A landscape with many peaks, sampled at points; each row gives a point and its height.
From any point a climber steps to the highest of the 2 points nearest to it. It stops when none of these is higher. Distance is the straight distance between rows; heights are no part of it.
susas h=138: [135 123 139  63 145 137 155 110 125 149 136 165 110 130  90 127 120 158
 126 120 166  95 128  98  29 158 157  71  97 153 156 100 113 124 152  85
  97 118 112]
Gine h=213: [132 111 129 118  97 145 118 104 161 124 126 109 189 156 123 172 139 140
  65 116 107  99  91 138 125 126  75 195 161  88 110 126 113 146 121 135
 186 223  84]
mevep h=210: [129 143 149 132 131 161 113 124 111 129 140 147 173 124  82 115 116 143
 134 166 125 102  99 149 122 134 128 121 108  95 136 144 155 143 148 131
 145 185 110]
mubo h=183: [106 171 162 177 172 186 105 196 126 116 149 219 178 113 161  98  96 100
 138 118 169 148 117 123  85  60 124 107 127 151  96 129 141 146 140 148
 128 132 108]
ketir h=361: [156 142 125 116 123 129 107 149 132 113 133  84 162 142 177 150 181  91
 110 135 129 116 119 108 109 102 151  90 121 153 125 126 159 116 127 107
 121 153 176]
korud h=399: [123  98 155 113 123 135 150  93 106 109 138  83  86 106  94  99 158 182
 130 159 130 148 148  84 140 179  90 109 129  74 141 126 131 143  74  99
 172 159 143]
Vetag h=330: [159  99 118 100 130 170 150 109 157 102  93  73 186 154 144 138 172 165
  46 113 127 154 103 110 119 113  96 118 179 112 124  93 119 124 165  84
 126 142 145]
nodi h=503: [152 156  78 147 112 110 123 105 124 130 133  59 103 159 117 124 180 115
  71 160  68 106  87 185 162 117 145 142 183 130 133 138 147  60 162 122
 121 147 113]
ves h=215: [147 127 116 143 103 172 164 165 121 129  96 147 147 141  95 108 145 154
 104 115 142 115 156 108 185 144  65 124 145 105  58 186 184 114 179  98
 150 148 154]
mik h=413: [158 150 113  91 109 110 122 123  81 116 136  82 128 121 146 118 175 110
 109 160 150 118  78  94  88  87 203  51 162 142 153 112 132 106 138 102
  99 167 151]
koz h=513: [109 164 117 159 178 131 126 117  59 159 197 161  93 102 100 100  71 132
 176 121 132 150 132 119  80 127 107 107  96 109 164  92 140 116 126 105
 100  90 147]
far h=404: [158 123 110 130 146  76  99 125 147  81 132  30 131 183 160 126 204 131
 105 137  97 141 142 112 167 144 117 131 179 142 125  99 106 100 156 141
 157 140 163]
tus h=131: [156 108  89 146 130  98 135 119 123 134 104  97  97 138 150 163 169 196
 134 124 127  95 193  67 116 134  84 100 162 124 113 100 123 104 181  95
 166 153 125]
pigu h=458: [153 156 106  85 115  76 141 141  95 112 128  50  94 171 119 134 180 141
 112 129 131  76 102  69  91 123 158  56 153 160 141 118 111  94 161 129
 103 138 145]
selu h=177: [110 158 134 114 160 128 140 165  95 143 149 153 108 145 102 118  71 154
 146  88 125 146 115 105  60 172  92 112  82 135 143 143 122 150  61 126
 134  76 164]
mopok h=250: [146  90 125 139  83 154 191 117 145 136  68 110 111 128 106 118 182 131
 106 121 121 115 154  94 215 172  98 139 124 121  88 187 170 107 122  97
 151 143 134]
Korel h=352: [ 91 158 111 133 141 153 122  85 139 125 161 117  62 119 137 158 113  71
  53 190 126 147 115 137 136 140 172 174 129 135 159 104 140 113 122 129
  80 138 132]
tagi h=467: [131 123  83 157 166 124 113 129  98  99 137  99 103 136 206 142 124 141
 141 151 176 117 218  87 121  99 107 103 107 123  94  97 136  98 183 121
 147 104 145]
Ket h=422: [109 138 147 110 130 110 140 119 109  97 127  68 132  95 114  69 138 188
 106 133 126 186 105  94 148 146  97 112 195  84 123  90 101 141 106 130
 138 163 159]
pubu h=179: [107 169  73 149 147 121 114 182 157 161 116 149 148 122  92 195  85 132
 108 105  68 151  61  98 124 158 121 145 189 140 153 147 129 186 113  98
 103 154 113]
lozaz h=33: [122 140 119 114 125 139 120  86 115  52 140  96  67 126 153 110 173 113
  92 201 212 135 122 148 179 124 129 111 124  88  95 130 134 105 153 171
 103 124 188]
rupig h=349: [132 103 176  97 123  87  86  95 140 103 142  82 159  85 168 116 130  66
 145 124  87 160 141 154  92 147 157 120  89 125 134  64 120 134  90 139
  94  89 137]
ref h=53: [107 148 137 175 104 112 109  97 151 117 133 154 102  72 124 128 211  99
 128 167 137 119 123 195 160 125 180 118 144 147  90 165 152 132 115 163
  94 134 147]
Baveb h=171: [124  77 136 137 128 125 145 121 162 143  97 198 118 139 104 165 155 145
 173  98 195 144 173 100 196 135 131 147 110 132 144 186 107 166 124 139
 143 103 152]
pila h=424: [ 95 119 178 130 120 150 140 122 143 104 129 146 160  73 127  84  91  81
  91 142 109 150 156 159 133 151 119 145  87 117  67 108 161 146 110 145
 106 131  82]
Bubuk h=380: [164 133  49 117  99  95 136 103 128 138 120  63  60 165 121 150 166  99
  55 106 101 125 102 132 181 134 129 155 157 138 133 110 113  51 152 116
  97  89 147]
bofi h=366: [ 85 203  95 158 142 164 122 187 126 141 130 151 101 127 147 152  62 110
  61 138 110 178  86 119  77 131  67 159 143 128 109 136 136 142  75 127
 116 138 122]
kuda h=445: [112 148 151  56 127 120 134 148 121 105 133 106 133 139 135  86  95 150
  92 132 152 190 122  94  99 128  94 116 151 107 126  79 104 110 112 128
 131 149 145]
kulig h=594: [112 141 115 176 115 182 135 104  76 157 205 150 117 112 115 112 157 117
  97 118 167 129 127 130 159  66 146 147 187 125 139 126 162  89 147  71
 132 169 171]
gatop h=292: [121 138  97 136 139 111  99 113 158 132  90 162 106  86 197 176 101 129
 138 184 119 153 166 158  72 130 118 127  97 131 116  94 136 131 125 133
  85  94  95]
sorab h=187: [104 183 150 141 168 158 150 181 103 142 138 156 104 150  92 137  97 138
 154 125 121  96  77 100  81 152 141 106  86 148 160 179 135 151  78 144
 145 140 138]
Doz h=181: [ 97 136 169 199 119 168 102 131 126 132 111 221 144  75 144 159 101 106
 173 183 159 151 144 131 140  57 133 127 132 100 133 146 145 157 114 140
 154 177  88]
sova h=353: [107 152  98 143 156 138 142 148 140 138  95 122 107 112 140 131 147 106
 118 151 105 120 102 114 109 133 209  84 156 191 162 118 133 136 163 105
  77 119  89]
viso h=216: [149 110  69 149 126  88 145 114 111 155 104 106  82 122 133 164 181 174
 155  80 131  53 162 106 121 132 141  78 118 163 120 133 121 121 160 119
 107  60 132]
Gokam h=400: [108 176  87 164 171 161 128 150 125 151 131 131 110 126 151 162  37 111
  83 118 101 149  86 163  60 113 110 175 111 138 163 123 120 128 102 123
  88  85 133]
Narek h=425: [119 150 104 161 148 140  81 162  87 135 158 146 141 134 150 153  71 131
 127 126 149 152 137 125 100 104  67 147 123  99 131 112 139 144 122 139
 152 114 160]
pesak h=283: [105 156 153 109 110 118  90 143 119 105 175 128 130 103 190 165 123  83
 152  89 139 123 148 148  78  85 132 122  43 131 103 116 133 128  54 159
 137 115 184]
dubi h=398: [138 141 141  45  95  87  87 120 113 133 157 114 126 128  87 126 109  88
 151 157 121 125 117 123 117 159 172 104  87 114 156 109 153 121 120 118
  97 152 138]
sudu h=200: [123 142 144 188 157 169 133 119  96 139 160 168 156  97 106 109 137 169
 133 119 120 100 126 136  77 133  84 117 112 106 105 135 149 147 115 125
 155 147 119]
von h=195: [120 142 146 171 171 184 114 170 149 130 116 174 188 139 185 140  73  92
  93 141 156 152 105 150  91  55 125 169 159 136 121 123 108 149 128 166
 138 149  72]
zel h=223: [145 169 176 123 121 148  98 132 145 127 174 196 173 138  95  99 122 123
 131 151 145 140 104 189 109 112 122 137 100 115  94 157 138 121 127 165
 144 168 147]
befad h=534: [154  78 111  78  93 102 132  82 131 109  88  79 129 135  98 110 180 161
  97 112 149 140  78 156 162 159 141  91 180 102 139 104  99 120 177 136
  92  83 152]
Fuz h=188: [106 200 147 182 142 156 108 137 128 134 133 199 115  89 126 158 147 123
 166 194 125 125  99 140  99  92 157 102 100 120 138 167 152 137 103 160
 141 195 113]
Lom h=199: [136 191 146 142 148 142 127 147 139 147 126 163 121 127  95 141 144 143
 144 159  98  82  76 142  60 148 172  96 100 151 148 164 140 129 122 131
 139 185 118]
Bodug h=438: [ 91 126 123 123 158 156 152 141 102 155  92 139  99 107 113 142  38 148
 134 142 159 145 100  99 104 124 120 160 157  99 190 130  85 171  91 144
 128 147  66]
Zego h=452: [106 130 147 104 166 128 143 148  86 133 113 105 104 150 117  78  27 132
 145 166 144 162 136  92 120 116 143 144 149 120 188 101  94 110 152 146
 152 139  71]
roluz h=190: [ 91 140 124 178 129 156  95 131 130 151 178 227 139 113  53 201  95 117
 121  94 166 143 122 127 109 137 118 146 131 117 139 163 128 198 106 105
 105 132 163]
fum h=351: [127 119 138  95 125 102 141 137 144  95 105  42 212 145 175 136 133 141
 100  94  73 155 106 127 109  94 117 115 184 138 125  80 100 123 143  92
 128 140 114]
pazif h=176: [126 133 153 181 120 176 126 129 136 117  93 202 161  87 133 114 127 152
 178 189 184 116 125 177 149  59 127 105 145 104  95 185 149 145 163 134
 133 168 110]
Kavop h=281: [116 100 110 138 160 107 120 128 139 120  66 124 123  83 171 129  79 145
 151 166 145 181 161 128 104 146  95 127 140 110 151  88 109 169 144 123
  95  91 100]
las h=273: [ 93 102 123 135 161 110 120 116 125 116 103 149  98  67 156 117  91 125
 190 148 182 141 154 163 143 123 147 111 106 120 149  99 106 174 139 161
  71  47 117]
kodiz h=164: [121  84 150 149 116 162 165  86 164 154 119 180 140 122  68 156 171 153
 127  89 160 116 107 150 166 135 154 154 118 140 159 194 110 171 108 125
 125 110 173]
koge h=139: [103 175 117 191 147 105 123 168 119 150 177 139  94 118 143 123 143 105
 163  96  81  94 156 127 120 145 139 137 100 173  97 155 157 120  75 142
 146 123 148]
Tonuk h=310: [177 146 145 130 158 132  99 172 106 146 181 148 142 169 147 120 172  86
 155 127 136 161 134  90 100 121 147  87 134 161 155 130 168 108 124  86
 142 149 218]
kago h=248: [136 136 163 114 102 116 100 115 135 119 176 149 163 113 145 110 110 110
 153 109 110 143 155 197 121 115 111 157  66 109  82 131 142 119  83 175
 141 106 167]
Zud h=318: [142 135 135 137 202 103  84 146 151 127 121 121 141 175 131 168 121 117
 156 169 104 109 108 112  82 185 161 130  82 151 194 126 105 168 134 159
 139 136 125]
visu h=308: [115 112 132  93  60 139 174 127 133 113  95  76 143 104 132  73 141  86
  71 123 104 128  90 154 182 106 168 135 157 132  90 145 145  98 120 119
  94 133 100]
moz h=185: [123 120 154 178 142 136 114 146  99 115 146 110 171 122 127 107 153 149
 154 108  88 120 152 105 128 163  62 115 112 112  97 135 163 155  89 144
 188 137 149]
tomo h=205: [130 102 130 158 140 187 135 124 162 148 115 164 180 149 142 175 117 119
  57 122 160 103 117 141 108  91 103 193 163 122 113 136 113 148 141 137
 166 186  58]
Dedin h=470: [ 76 106 147 161 139 173 113 155  87  96 141 156 175  63 143 108  81 108
 131 110 179 138 176 116 146  88  96 122 130  84  82  87 156 174 154 117
 131 137  98]
sufa h=523: [123 121 111 132 178 119 146 100  86  86 155 105  98 114 177 124 112 167
 140 152 169 130 207  93  67 147  96  69  78 107  71  86 127 123 127 104
 101  55 140]
lefo h=517: [120 137 116 144 122 155 136 113 111 144 158 155 133 117  99 106 155 170
 131 105 184 121 108 149 171  89 128 130 169 116 136 144 133 133 156 108
 123 134 185]
kas h=427: [ 94 130 126 166 196 158 159 123 119 145 114 127 105 114 163 139  56 124
  92 132 122 173 100 126  86 118 111 184 163 127 183  94  81 158  86 137
 112  98  90]
sas h=97: [129 126 163 135 121 167 132 129 179 116 132 186 191 137 104  97  98 111
 112 114 171 128  93 194 164  49 178 173 152 140 113 181 100 138 162 174
 114 120 113]
gev h=369: [146 109 150  59 109  64  77 144 140 132 133 111 165 121 131 114 118 119
 202 111 117 156 142 131 122 134 165  95 115 130 171  87 116 153 122 130
 110 102 148]
Mapu h=331: [120 125 136 142 182 122 110 136 151 125 129 114 112 144 162 157 172  78
 146 136 113 113 123 100  98 153 217 112 105 198 185 110 118 142 126 136
 131 129 127]
Ladin h=175: [106 184 130 154 135 103  91 155 141 155 188 212 118  88  78 125 122 134
 135  96 103 155 144 130  89 183  86 128 112 126  62 138 164 143  92 125
 119 133 157]
nido h=355: [146  65 120  93  85 111 120 111 129 105 123  69 124 137 143 137 167 102
 136 123 137 102 188  84 184 154 116 126  92 113 109 124 154 120 133 113
 153 134 145]
Gazo h=505: [131 151 186 129  80 128 106 151 146 145 137 163 151 127 120 119 119 116
 173  92  71 178  80 165 121 120 116 162 120 120 136 173 124 128  31 149
 175 143 157]
sosel h=76: [144 114 141 132 130 155 124 129 173 127 145 137 196 131 114 108 131  73
  82  96  89 131 121 203 137 144 142 160 121 144  93 138 163 119 158 103
 104 106 132]
Doka h=541: [141 127 111 153 147 137  99 136 162 146 143 155 186 135 116 143 134 142
 154 107 138 153  80 157 175  96 163 150 173 135 163 156 115 168 157 133
 121 120 179]
dere h=116: [108 156 141 195 169 117 102 167 150 130 142 136 150  86 164 113 147 114
 161  70  85 132 123 166 109 100 159 136 139 163 121 127 113 151  96 162
 130 100 140]
Dasan h=364: [163  83 143  78  76 160 165 105 138 132  92  96 174 144 107 109 146  85
  95 120 142 145  90 138 200 115 177 130 128 120 133 156 146 100 155 106
 104 121 148]
gofim h=167: [133 141 174 162 164 149 121 193 115 127 141 177 182 153 156  98  98 132
 182 102 136  97 140 130  84  82 129 106  89 159 105 154 128 141 121 169
 177 118 107]
tafom h=196: [148 117 100 171 164 149 102 137 119 179 154 203 138 151  78 189  97 149
 154 118 173 101 113 129  90 149  93 146 124 114 168 167 129 181 137 117
 133 117 140]
puba h=441: [122 116  80 124 125  92 156  81 144 144 117 131  24 145 141 141 148 133
 104 131 129 131 168 103 178 176 130 185 130 147 120 118  88  83 132 149
 143 101  96]
sen h=22: [155 112 136 139 153 140  95  84 142  88 178 100 131 141 145 103 186 119
  97 159 160 150 137 156 156 150 109 148 130 111 109 106 137 122 144 141
 117 118 203]
Kikan h=256: [162  96 113 111 125 125 149 110 114 136 141  62  98 185 106 125  86 146
 112 156  70 131 147 104 118 170  75 151 109 110 153 126 132  86 115  79
 163 114 130]
bofen h=410: [105 157  79 138  96 122 128 143 109 118 115  36 100 139 131 114 105 113
  97 163  94 100 119 123 191 117 134 156 150 114 130 144 157  93 145 133
 133 167 119]
dilug h=129: [146 131 128  60 109 139 146 115 152 150  87 183 103 152 117 141 133 162
 127 139 164 105 113 111  78 110 161  97 109 152 144 135  94 107 155 136
 120 134  85]
Nalar h=372: [136 146 145  98 128  70 123 152 146  75 124  43 160 177 161 142 196 115
 118 129  64 124 114  93 108 146 128  91 177 155 111  87 105 113 139 105
 135 177 121]
nosa h=447: [ 78 121 170 141 130 158 127 122 113  98 152 197 138  69 125 130 114  86
 122 147 161 150 207 111 135 147 104 109  79  94  48 106 177 154 123 127
 128 161  96]
Vom h=314: [146 107 120  85  93 121 132 140 155 112  69 111 114 179 151 171 130 112
 148 139 145  97 142  80 186 147 120 142  64 128 126 157 121 117 137 153
 159 152 118]
Niv h=421: [130  84 136  83  77 165 135 120 116 168 133 133 174 146  84 123  75 108
 127 108 133 168 110 125 197 107 149 160 135 104 181 156 153 124 140  88
 141 128 158]
tevik h=217: [138 131 132 109 166 140 146 149 103 129 165  84 134 197 104  87  95 127
 100 108 117 134 118 110 120 157 119 143 114 148 155 130 126 104 133 120
 136 102 166]
bafo h=309: [162  71 149 144 172 139 173 103 157 108  72  69 168 168 153 137 162 185
  93 134  87 155 127 129 107 132  69 140 175 120 150 118  89 123 131  87
 174 117 105]
rivu h=365: [157  92 158 125 109 109 164 133 135 130 127  83 169 169 124  89 151 134
 158  82  53  92 133 175 158 137 116 146 128 151 117 155 132 108 113 132
 163 114 120]
Vopeb h=493: [157 121 135 165 118 138 137  97  86 149 189 122 107 123 124  89 194 148
 135 136 129 116 152 118 131  96 125 132 171 126 134 127 161  88 112  88
 184 176 143]
kideb h=209: [185 148  90 151 154 130 118 163 137 175 116 173 139 194 118 166  89 167
 158 119 145  92  95 155 110  91  95 153 126 132 147 197 120 130 144 159
 150 109 149]
Tude h=186: [ 90 174 110 162 149 127  99 145 154 149 149 181 112  86  92 165 119 124
 120 125 116 152  98 120 101 156 139 135 133 133 135 132 142 179 100 112
  85 148 145]
fef h=326: [ 96 170  81 132 124 131 117 126  95 109 168  78  64 127 129 126 105  70
  68 181 136 113 151 105 167 136 148 146  98 127 109 127 174  90 129 125
 109 138 140]
vop h=546: [ 87 139 144 116 173 118 120 132  83 125 164 184 115  81  95 116  65 138
 177 123 179 140 143 109  96 127 114 110  98  94 144  84 108 175 122 144
 104 113  99]
gugil h=108: [119 125 160 150 150 153 122 130 200 134 117 194 154  90 165 145 155 129
 127  84 118 122 115 171  70  80 175 145 148 176 129 121  88 152 104 138
 141 124  99]
fode h=264: [112 156 126 110  81 158 157 123 140 125 107  97 150 134 138 101 126 124
  89 126  93 109  54 183 153  57 184 146 177 141 130 149 111  94 131 146
 135 173  74]
pogid h=192: [135  89  78 139 121  97 158 109 133 161 105 154 105 137 130 161 124 179
 156  60 123  60 188  89 155 158 120 143  79 149  85 154 108 146 145 136
 136  75  91]
Dib h=492: [ 89 104 143 149 138 163  92  97  90  84 161 116 156  60 141 141 126  90
 141 152 168 119 168 123 152  89 144 102  98  87 130  66 164 160 156 111
 108 146 125]
Dalap h=191: [125 124 160  91 171  80 161 144 123 130 139 104 126 185 120  93  77 157
 146  85 115 131 140 104  56 168 101 127 100 167 143 103  73 122 106 133
 142  72 131]
Gofab h=146: [137 122  97 131 102 117 162 146 113 139  89  55 106 128 136 156 151 175
 126 124  74 100 130  71 123 147  81 100 157 134 144 128 149 130 115  69
 130 141 146]
Bovon h=453: [142 111 117  83  83  67  85 125 169  92 102  70 136 144 168 136 212  90
 126 130 120 151 118 126 196 145 158 117 155 136 117 115 122 124 132 162
 118 134 165]
Loso h=321: [143  84 128 134 132  90 146 124 133 154 129 116 117 159 133  72 116 144
 169  96 104 133 174 169 178 144 104 178 139 141 126 141 119 106 122 149
 164  76 126]
giv h=115: [159 121  96  79 105 109 118 108 115 147 123 132  76 147 134 149 151 151
 132 138 177 123 172  74 125 110 129 100 135 120 145  93 120  74 177  96
 140 145 142]
sed h=262: [125  51 137  80  75 121 148  84 126 171 117 153 107 114 109 121  80 144
 163  88 149 117 165 145 166  88 152 176 129 118 174 114  91 112 143 122
 152 101  77]
nolol h=165: [124 145 109 122 120 132 151 191 133 150  84 101 139 164 125 156  94 142
 127 106  53 141  78  92 137 159  94 130 162 140 154 164 134 155  99  96
 129 134 146]
nekek h=315: [108 148 136 121 159 150 149  98 128  88 100 132 102  80 150 125  98 169
  82 186 156 148 133 129  75 159  64 128 123  81  89  93 114 157 113 147
 103 140  93]
guvos h=388: [ 89 163  88 143 133  98 114 106 150 145 149 145  47 121 151 150 125 106
 102 161 113 118 157 139 125 150 150 172 125 166 125 109 116 115 123 160
 111 124  87]
lus h=178: [127  89 102 140  98  97 146 162 168 155  70 180 117 134 117 182  94 157
 183  85 138 114 162  85 169 149  94 146 111 130 116 198 116 177  99 131
 138  93 105]
fid h=525: [112  95 100 137 136 144  98  95  83  80 167  65  97  82 173 138 119 115
 111 159 174 106 198 109 119  81 127  98 108 100 113  55 138 117 164 104
 113  98 133]
vepiv h=249: [175  98  92 131  97  58 121 127  95 149 117  90  98 129 118 128 193 107
 158 131 108  68 163 115 164 135 166  75 157 152 133 125 155 102 194 115
 104 106 120]
Zupon h=166: [104 175 136 154 125  83 107 184 107 107 153  82 137 122 134 110 121 107
 164 103  57 106 130 104 115 169  94 106  92 141 101 127 152 144  86 152
 126 139 141]
fon h=103: [132 129 157 127 146 159 136 146 193 128  97 215 161 129 133 128 135 139
 134 134 189 121 103 136 111  67 184 130 156 160 121 159  90 154 153 164
 118 134  89]
fimib h=89: [135  88 138 133 106 180 133 122 167 142 124 154 203 141 108 141  81  90
  79 100 130 129 113 191 173  90 138 203 127 120 120 159 133 137 155 137
 119 120 104]
luval h=420: [146 100 157 168 107 156 170 121  94 154 137  85 147 130 112  82 167 144
 146 111  76  84 120 149 158 104 144 135 159 137 141 164 162 110  97 103
 184 151 120]
Rab h=463: [133 103 156 114  58 137  97 135 131 171 138 164 173 145  87 152 104 141
 167  96 113 146 101 152 160 100 116 163 135 110 169 180 136 147  88 116
 174 143 163]
patos h=284: [156  69 126  89 113  95 154  77 140 178 134 135 111 150 102 106 120 152
 155  69 110 127 151 181 129 126 141 158 140 151 174 103  88  97 136 111
 126  50 111]
tevi h=479: [117 125 139  81 151 146 133 139  90  85 134  99  96 148 147  83  66 121
 112 159 190 151 172  87 134 111 119 127 117 107 133  97 112  91 172 138
 155 140 115]
Papid h=333: [103 166  98 155 139 143 111 154 119 109 118 147 134  98 167 149  79 134
  69 156 119 149 150 113  74 152  34 139 111  97  50 102 150 146 107 127
 119 149  98]
Manu h=522: [151  90 103 116  81  66 135  92 140 133  82 137  49 153 125 157 188 130
 141 103 135  86 150  93 209 189 154 123 107 157  98 115  78  70 154 160
 135  96  83]
bogi h=305: [140 124 159 100 129  77 110 151 179 107 119 116 140 183 152 159 149 107
 191 140  72 127 121 111 102 206 130 137  84 165 159 125 115 148  83 137
 152 155 136]
kemu h=401: [ 81 136 167 160 154 166 155 118 106 117 153 129 151  52  82  68 133  89
 114 123 110 101 131 128 119 158 159  98 104 128  95 101 162 149 130 121
  87 134  74]
nazul h=289: [182  78 117 126 153 137 156  78 159 115  96  47 119 204 133 161 150 159
  83 138  76 135 119 144 129 151  85 173 117 122 167 131  91  91 124 100
 164  90 136]
roki h=145: [121 124 112 104 126 130 142  84 130 131 163 132 117 117  86 139 159 155
  78 102 140  60 139 127  70 162 138 119 105 141 112 101 121 130 147 119
 118 129 116]
kurir h=444: [132 127 149  72  93 120 126  84  84 139 197 128  99 100  80 109 108  86
 120 141 143 153 126 142 120 137 142 131  93  86 148 109 160 113  77  97
  91 128 167]
bege h=582: [136 157 155  86 103  93 116 130 145 138 139 120 125 125 128  92 128 113
 137 143  77 199 100 154 124 161 115 139 135 115 125 124 136 105  60 125
 119 152 151]
Godu h=100: [135 126  96  63 101 102 115 130 141 147 119 117 111 154  98 182 139 174
 117  92 162 120 116  76 145 130 117 137 143 115 168 116  93 145 144 126
 132 161 154]
sus h=384: [125  53 140  91 112 103 142  74 138 109 104 101  80 107 127 135 172 160
 146 139 149 115 192  77 157 188 119 130 111 107 137 116 114 145 116 120
 175 140 114]
Fone h=524: [151 156 104  84  83  82 145 160 126 125  84 100  81 171 117 121 151 140
 148 125 111  87 110  91 158 124 152  93 162 163 128 128  99  78 178 154
 127 147  91]
mozar h=316: [113 150 142 103 116 123  82 155 121 107 156 140 142  93 178 151 155  61
 153 133 162 128 153 119  92  73 183  81  79 149 118 105 153 133 105 123
  99 137 169]
gusof h=638: [158 109 107 108 102  90 153 130 138 121  61  99  70 175 140 142 163 116
 129  86 116 114 117  99 206 132 150 131 150 170 147  90  51  56 162 139
 137 100  74]
sirap h=282: [150 129 131 130  86 118 160 126 175 120  67 139 114 167  93 143 159 123
 122 123 126 101 132 122 225 169 119 163  98 139  89 200 119 111 136 164
 140 151 114]
Voku h=295: [175  79  82 119  87  80 140  96 112 155 131  72 106 147 111 139 163  91
 111  87  74 105 136 129 170 128 156 128 181 148 160  96 126  76 171  65
 110 101 101]
tokib h=189: [132 152 110 165 127 148 126 165 129 143 162 207 151 129 101 114 138 150
 120 108 140 128 166 128 131 161  70 125 130 130  38 165 186 134 154 100
 130 126 157]
Gul h=468: [126 127 128 118 125 108 117 156 131 110  74  88 153 115 135  92 114 132
 161 171 112 134 109 157 158 129 159 100 127 125 135 141 139 151 154 157
 109 112 111]
bopir h=229: [158 136 106 138 165 104 133 161  93 145 104 114 141 180 145 115  49 174
 181 128 167 105 140 144 115  78  92 140 132 113 148 165  92 123 156 184
 157  94 107]
mos h=63: [136 128 155 135 109 115 128 118 205 129 126 174 136 106 104 119 172  81
 115 120  91 130 132 195 137 170 171 141 124 159  66 169 152 125 112 124
  97 113 120]
razeg h=567: [ 81 132 144 107 188 124 165 104  80  83 153 155  74  97 130  74  89 154
 161 140 189 146 180 111 114 156 100  93  99  97  87  85 110 150 115 145
 107  78 121]
Ribe h=499: [144  91 122  83  72  72 106 106 146 112  58  97 112 113 141 121 168 142
 144 166 128 136 108 157 155 144 165  71 156 109 133 119 114 123 154 162
 102 104 122]
kan h=44: [ 97 151 120 128  87 140 139  85 119  80 153 121  86  99 125 153 199  92
  69 166 188  90 122 154 156 106 178 109 122 128  84 149 146 114 128 157
  92 151 155]
fuba h=578: [170  95 113  99 132 124 137  93 170 143  92 139 161 144  99 130 173 176
 129  97 138 145  75 161 176 126 153 132 184 126 173 137  84 142 175 129
 111 105 147]
vured h=371: [150 161 136 144 146 147  95 174 104 153 155 144 138 172 161 146 105 113
 141 122  97 169 122 104  62 121 103 116 118 148 160 122 143 102  96 100
 161 122 174]
Nevu h=378: [119 139 129 156 148 106 132 111 107 132 141 114 107  88 102  79 146  89
 136 147  85 126 120 153  98 174 195  92 146 159 137 106 152 121 145 114
  75 104  83]
Faru h=156: [123  95 151  83  95 141 168  95 165 138 114 134 135 126  88 134 179 157
 106  80 130  99 114 117 119 169 140 136 115 149 119 140 115 143 101 110
 130 132 128]
Suf h=504: [140 155 151 112 103 125 116 102 111 138 167 140 127  67 119  98 146  96
 134 159 115 208  95 134 132 123 136 108 144  88 140 116 162 118  76 102
  78 151 188]
gan h=440: [ 97 114 139 155 132 142 149 152 103 130  90  89 177  84 118  80 100 149
 181 110 111 128  92 131 197 111 160 104 146 116 158 162 143 186 120 139
 120 108 125]
Gug h=233: [129 152 124 120  78 145 134 142 170 115 107 103 169 172 149 147 150 115
  82 137  82 107  77 160 154  95 118 172 147 130 105 151 134  99 136 130
 159 211  99]
Fam h=244: [142  93 122  86 109  88 136 134  98 149 108 108 142 145 115  88  38 167
 188  97 149  92 156 150 136  77 128 139 118 114 156 126  90 114 168 152
 148  83  93]
mub h=466: [111 158 143 162 178 168 108 131  63 117 197 150 121 137 122  81  51 116
 135 130 144 187 112 124 105 115  58 145 117  86 145  93 127 125 132 132
 125  96 156]
vun h=168: [149 111 173 177 155 173 138 137 123 124 101 192 183 123 166 111 103 147
 175 169 166 122 140 171 101  95 101 116  93 110  89 163 140 148 132 168
 167 122  85]
Dusa h=306: [111 184 114 145 153 140 115 117 129 114 104 154  89  73 171 151 137 151
 122 201 138 154 119 127  50 126 107  83 115 113 126  95 136 138 118 128
  80 145 115]

Where does a climber stop that starts at each point below?
bafo | fuba
sosel | gusof
gofim | bege
Zud | fid
susas | nodi
bogi | fid
sudu | gusof
Ladin | tevi
Kavop | tevi
Godu | nodi
tus | kulig

Call two points neighbours if one is among the 2 nearest of the other. Go from one point of each pair to the other, from neighbour to neighbour, staying as high as possible. Name the lowest point that can't be avoided.
fuba and Lom | selu
razeg and tevi | las
fuba and fid | Ladin
nodi and gusof | fef
nodi and fid | Tonuk
kulig and fuba | lefo
fid and razeg | tagi
